Points on a hilly landscape, in no order, each with its height.
From any point a ball rolls to the lowest of the 6 points nearest to it. It stops when none of these is lower. Distance is the straight distance between rows; heights are no part of it.
Q918: [-22 -48  21   9   6  33   0  54 -59   4   5  54  -7  -7 -65 -74 -20]  (h 4.55)
Q120: [-62   2   6  32  28  50  -9  59  47 -44 -42 -53 -41  12  48  21 -10]  (h 3.04)
Q100: [ 72  -4   5 -22   8 -47   6 -40 -45   5  18  20  55  -9 -37 -24   5]  (h 5.77)
Q579: [  7   7 -14  -7 -11  -3   2 -15   1   9  12   0   1 -13  11  17  11]  (h 4.36)
Q934: [ -8  -2   3 -31  41  33  26 -23  47  -9 -36 -16 -21  18  56  49  15]  (h 2.85)
Q376: [-32 -13  -9   1 -14  41   9  13  -5  22   3   8 -28 -21  23  15   1]  (h 3.23)
Q251: [  0 -12   0 -24  -8  28  17 -30  -5  22   2  15 -17 -22  27  35  19]  (h 3.12)
Q546: [-41  27  -8  38 -12  -4 -33  38  39 -32 -20 -45 -23   5  16  11 -10]  (h 2.88)
Q364: [  4  27   6  -1  16 -34  -7 -16  75 -33 -26 -46 -18  25  26  35   5]  (h 5.47)
Q341: [-31  16   3  16  25  10  -7  25  67 -35 -38 -50 -31  24  42  26  -9]  (h 3.30)
Q959: [-28   2   1 -11  23  50  16   4  38   2 -31 -17 -37   4  52  38   4]  (h 2.55)
Q467: [  1 -40  15 -10   1  16  22  12 -51  33  21  55   3 -14 -40 -41 -14]  (h 4.23)
Q118: [-16 -31  -2  -5 -15  24  18   7 -35  34  18  33  -8 -25  -9 -12  -6]  (h 4.08)
Q927: [ 28  28  -7   0 -18 -46 -16 -30  16  -4   7 -21  23   3  -7  17   7]  (h 6.04)
Q971: [ 46  15  -3  -2  -3 -46  -5 -22 -29   7  19  14  43   9 -38 -29   0]  (h 5.28)
Q203: [ 20 -70  53 -33  10  12  42  -1 -54  41  20  72  -3 -19 -54 -33 -16]  (h 5.69)
Q327: [-33  10   2   6  26  29   6  20  55 -21 -36 -37 -34  20  48  28  -3]  (h 2.98)
Q816: [ 18 -25   8  -8   6  -2   9   2 -44  25  23  41  19  -4 -41 -48 -12]  (h 4.29)
Q285: [  1 -20   6   7  14   8  -1  36 -48  10  14  45   5   4 -56 -71 -15]  (h 3.90)
Q872: [-29  12 -15  15 -11  24  -3  17  15  -3  -5 -14 -25  -7  26  20   1]  (h 2.81)
Q70: [ 34  18   6 -24  19 -14   2 -52  41 -25 -22 -25   6  13  37  51  25]  (h 5.96)
Q813: [ -9  36  -9  27 -31 -34 -32  13  28 -15   4 -32   0  14  -8   0 -10]  (h 1.59)
Q361: [ 40  12  26 -25  33 -35  -4 -65  69 -46 -34 -40  10  25  33  56  19]  (h 5.94)
Q281: [ 29 -14  -2 -26  -5  -3  15 -40 -25  18  18  21  15 -27   1  12  18]  (h 4.32)
Q209: [-48 -36   1  23 -16  42  -4  58 -52   2  12  17   0 -14 -29 -50 -19]  (h 2.74)
Q892: [ 10  11  -5  19  -1 -28 -13  21 -31   1  17  16  28  21 -52 -57 -12]  (h 5.19)
Q708: [-55  -9 -15  34 -23  37 -19  50 -24  -4   3 -11 -11 -20   4 -16  -9]  (h 2.07)
Q178: [ 35  14  -2   9   0 -47 -14   0 -35   6  17  19  42  20 -52 -47  -9]  (h 5.89)
Q965: [-15  13 -18  13 -14   7  -5  11   3   5   7  -7 -10  -8  13   7   1]  (h 3.29)
Q386: [ 38   5  -7  -7  -6 -32   3 -26 -27  16  22  16  34  -1 -20  -9   7]  (h 4.81)
Q685: [-14 -26  -1   8 -11  16   1  33 -43  16  18  35   7  -4 -36 -53 -16]  (h 2.08)
Q240: [-21   9  -8  -2   2  19   8   3  29  -2 -17 -13 -24  -4  36  34   7]  (h 3.08)
Q275: [-50  11 -10  23   1  42 -10  38  21 -18 -19 -26 -32  -7  34  18   1]  (h 2.63)
Q928: [ 44 -28  12 -26   7 -12  18 -28 -51  22  20  37  30 -17 -28 -22   3]  (h 5.17)
Q187: [ 15 -52  23 -30  -6  12  30 -19 -48  42  20  46   4 -30 -23 -10  -1]  (h 5.05)
Q695: [ -6  18  -8  -5  10   5   3 -10  43 -13 -19 -23 -23  12  37  35   8]  (h 3.57)
Q330: [ 15  15  12 -16  35 -15   5 -31  72 -30 -34 -36  -8  29  40  44  14]  (h 4.84)
Q255: [-11 -11   3 -31  20  48  23 -26  24  10 -23  -2 -31  -7  45  49  18]  (h 1.75)
Q622: [ 47  26   4 -20   0 -34  -3 -61  22 -26 -12 -21  21   0  18  49  25]  (h 6.50)
Q396: [  4   3 -12   5 -11 -19  -2   6 -32  12  20  18  23   6 -26 -34  -6]  (h 4.92)
Q289: [-17   2 -15  23 -20   0 -15  26 -25   3  17   4   8   2 -18 -32 -15]  (h 3.86)
Q366: [-48  10 -13  34 -20  26 -22  45   6 -17  -4 -29 -19  -7  20   1  -6]  (h 2.39)
Q165: [ 35  -7   3 -12   2 -21   7 -10 -40  23  23  34  29  -3 -35 -32   1]  (h 5.31)
Q598: [  7  28  -9  27 -25 -45 -25  12  -6  -2  19  -7  29  20 -35 -28 -15]  (h 4.72)
Q324: [ 11  -8 -10  -4 -15  -4  11 -12 -26  22  22  21  14 -11 -12 -11   3]  (h 5.26)
Q480: [-20  30   6  29  -8 -34 -40  16  72 -41 -28 -53 -24  24  13  18 -14]  (h 3.93)
Q727: [ 19   2  -4 -21  -8   6   9 -32  -4  13   4   4  -1 -18  21  34  19]  (h 3.95)
Q535: [ 22  19 -14  10 -15 -37 -10  -9 -15   7  24   3  32   7 -23 -17   0]  (h 2.20)
Q888: [ 13  27  -6  -3  -9 -24  -7 -22  30 -11  -3 -23  -6   5  18  29   9]  (h 5.25)

Where does a ball stop that starts at each point below?
Q965 -> Q708
Q579 -> Q255
Q324 -> Q685
Q341 -> Q813
Q165 -> Q685
Q281 -> Q255
Q622 -> Q255
Q240 -> Q255

Two balls start at each pair of points below. Name the first point that both come to, or write -.
Q275 / Q376 -> Q366
Q187 / Q928 -> Q685
Q872 / Q330 -> -
Q120 / Q364 -> -
